Points, in no order, along strands that fork, close into loops and pass close to each other.
Points whose rows are less than 31.3 apart are linked; no others are. Some points are linked to none.
<487>: [ -2 -15 -31 -13  18   8 -17  10  13  -1  -6   3  -3]
<651>: [ 19   7  -3  28  -3  15  23 -10  -8  -6   9 -22  18]
<393>: [ 15   7  -2  18   5  21  26 -15   1  -6   1 -25  16]
<759>: [ -8 -13 -26 -19   8  15   6  -4   5  -4 -23  -6   0]
<777>: [-12  -6   8 -29 -11   3  11 -19  -5  18  -5  27   8]
<372>: [ -3  -1  -6  -2  18  35  16  -7   2 -10 -18 -28   0]
<413>: [ 11   2   1 -28  -4  25  23 -27  17 -18  -8 -17  14]
<696>: [ -3  -8 -15 -22  -1  18   7  -6   0   2 -27  -6  -4]
<360>: [ -4   9  22 -34  -6   2  11 -18  -2  18  13  20  28]
<290>: [ -6 -19 -27 -14   0  -5  21 -19  -3 -16  -6  13  10]
<172>: [  3  -7 -23  23  11  -3  17  -6  -6  -5   5 -11   7]
<745>: [ -3 -20 -13 -30  -6   7  17 -23  -6 -20 -15  16  10]
<326>: [ 11   6   2 -20   1  22  32 -33  21 -19   0 -12  17]
<159>: [ -2  10  32   2  -9  21  -2  19 -13  18   2 -11  -6]
<781>: [  9  -9 -18  15   4 -25 -18  10   1  -8  -1   3 -10]
<340>: [ -1  -7 -15  21  21   3  36 -11  13   5 -10   3  12]
<557>: [ 19   0   5  28 -25 -23  -9   1 -12   7   5   1  -2]
<81>: [ -6  -1   2  -7  20 -14 -34  11  17  13  -3  18 -16]
<334>: [-11  -8  -9 -13  -4 -20  -6  -5   6  20  -7  23  -8]
<101>: [ -9  -1  12  -4  23  -8 -33  22  15   6  -1  15 -18]
<675>: [ 18   0  -3  19 -25 -13  -4  -3 -14   7   1  -3   0]
<305>: [-10  20   6 -16 -13 -12  -7 -25  -7  22  36   1  22]
<493>: [  0   2  -2   6  16  32  17   0  -4 -12  -9 -26   0]
<563>: [ 10   5   3   5  -4  30   8   5 -11 -10  -8 -24   3]
<218>: [  6  -2  -2   3  17  -2 -37  24  18 -21   7  18 -14]
<742>: [ 16   8   5  -6   5  18  36 -32  25 -12   4 -17  23]
<187>: [ -8  21   8 -24 -10  -6  -1 -17  -5  26  34  -3  29]
<135>: [  0 -13 -23  -8  17   1 -24  18  12  -3  -1   6  -9]
<341>: [-16  11  13   8   2 -15 -12 -10  -6  25  12  -1 -10]
<575>: [  5  -8 -20  16   3   6  11  -4 -12  -6   0 -13   6]
<457>: [-12  13  38   8 -12  11  -1  21 -15  12  13  -5 -10]
<42>: [  6  -6 -10  20  -1   5   3  14 -15 -12   5 -15  -4]
<371>: [ -8   9  16  17   1 -22 -14  -4  -5  20   8   3 -13]
<73>: [ -2 -16 -30  -5  -5  -8   8  -9  -1  -6  -8   4   5]
<108>: [ 27   9   1  22 -13  14  12   0 -13  -7  11 -24  20]
<764>: [  2   9  22  26  -5 -26 -14   1 -12  11  10   5 -14]
<418>: [ -1  20  17 -30  -8   0   7 -18   0  25  21   8  34]
<525>: [ 10   2   9  27 -11 -28 -16   9 -10   2   2   3 -14]
<80>: [ -5 -14 -16 -13   0 -23 -14  -2   9  11  -9  23  -9]
<583>: [-17  13  27  10  14 -20 -18  21  -2  -1   9   7 -18]
<466>: [ 19   5  15   6 -17  22   1  13 -14   0  -3 -18   4]
<665>: [-20  -2   3 -12  -6 -19  -3 -19   0  24   4  19  -4]
<509>: [-11  -2  -8  13  15  10   9  34  -3 -26  16 -12  -3]
<601>: [ -3  -5 -11  -4  10 -24 -31   4  20  11  -4  23 -11]
<504>: [  5 -11 -14  -3  20   4 -37  20  19  -8   6  14 -12]
<744>: [-20   7   5  -5  -7 -13  -5 -20  -6  30  11   8  -3]
<121>: [  5 -12 -29  10   5 -15  -9   8   1  -6   3  -1  -5]
<358>: [  8   3  20  18 -18   0  -1  26 -17  -7   6  -7 -12]
<157>: [  5 -12 -28   3 -11 -15   2  -5  -4  -3  -4   0   0]
<54>: [  0  -6 -19  30  16  -3  29 -10   4   5  -1   0  12]
<618>: [-15  18  40  16  -7  -7  -4  17 -14   7  20  -5 -14]
<199>: [ -5  -1   6  -1  -6  -2  -8   5  -4  24  -8   1 -10]
<427>: [ 12   2  14  15 -20   8  -1  22 -20  -3   1 -14  -4]
<321>: [ 12   8   0   7   7  26  29 -24  11  -8  -3 -23  14]
<144>: [ -1 -10  10 -38 -14  11  13 -22  -1   0 -15  24  10]
<765>: [ -6  -3 -13  -9  18  25  24 -22  12  -9 -20 -19   2]
<755>: [ -7   2  14 -23 -17   1  10 -18  -2  24   3  19  13]
<348>: [ -1   4  18  20 -13 -15  -6  32 -11 -15   4  -4 -16]
<232>: [ -1   0   5   6  10  -8 -28  34  13 -23   7  14 -16]
<22>: [ 13  -5 -14  10 -22  -8   2  -5 -10   3  -3  -4   5]
<366>: [ 10  -2   2  20   1 -33 -23  16  -3  -8  -1   8 -14]
<254>: [-11  -7 -26 -13  22  19  18 -11   9  -6 -17 -10   4]
<97>: [ -6  12  17  14  -5 -24 -12  35   5 -24   3   5 -14]
<478>: [ -8 -15 -35 -20  17   7  -6   2  11  -1 -15   6  -2]
<359>: [ 13   6   1 -26 -11  26  10 -18  10  -4 -20 -16  10]
<750>: [  8  -1  -5 -19 -10  25   8 -10   3  -2 -23 -13   4]
<61>: [  0 -15  -2 -35 -10  10  14 -20  -4 -11 -17  21   8]
<120>: [-18  13  23   2  24 -15 -30  22   8  -2   8  16 -15]
<105>: [-15  13  39  20  -1 -19 -11  19  -7  -2  14   4 -19]
<658>: [ -2   5  14   9   4 -19 -22  36   9 -28   6  11 -14]

A fork is a point with three links, a tip a point with one. Leave the first point through the second and follow the links. Name the first fork or tip that comes.
<61>, <745> -> <157>
<583>, <105> -> <159>
<360>, <418> -> <305>
<326>, <413> -> <759>
<42>, <575> -> <340>
<340>, <54> -> <42>
<157>, <121> -> <525>
<359>, <413> -> <108>

A piece is two or more points that can be reached from each other along the links. Count, over all rows, the pieces, the separate loops (a circle has one, a figure eight two, a Y none), the forks (points with three links) and the tips (points with one).
pieces -> 3
loops -> 2
forks -> 3
tips -> 5

Name the points in between on the shortest way along the links from the first point to the second, in order.
<658>, <504> -> <232> > <218>
<427>, <97> -> <358> > <348>
<557>, <334> -> <525> > <764> > <371> > <341> > <744> > <665>
<105>, <101> -> <583> > <120>
<583>, <159> -> <105> > <618> > <457>
<73>, <366> -> <157> > <121> > <781>
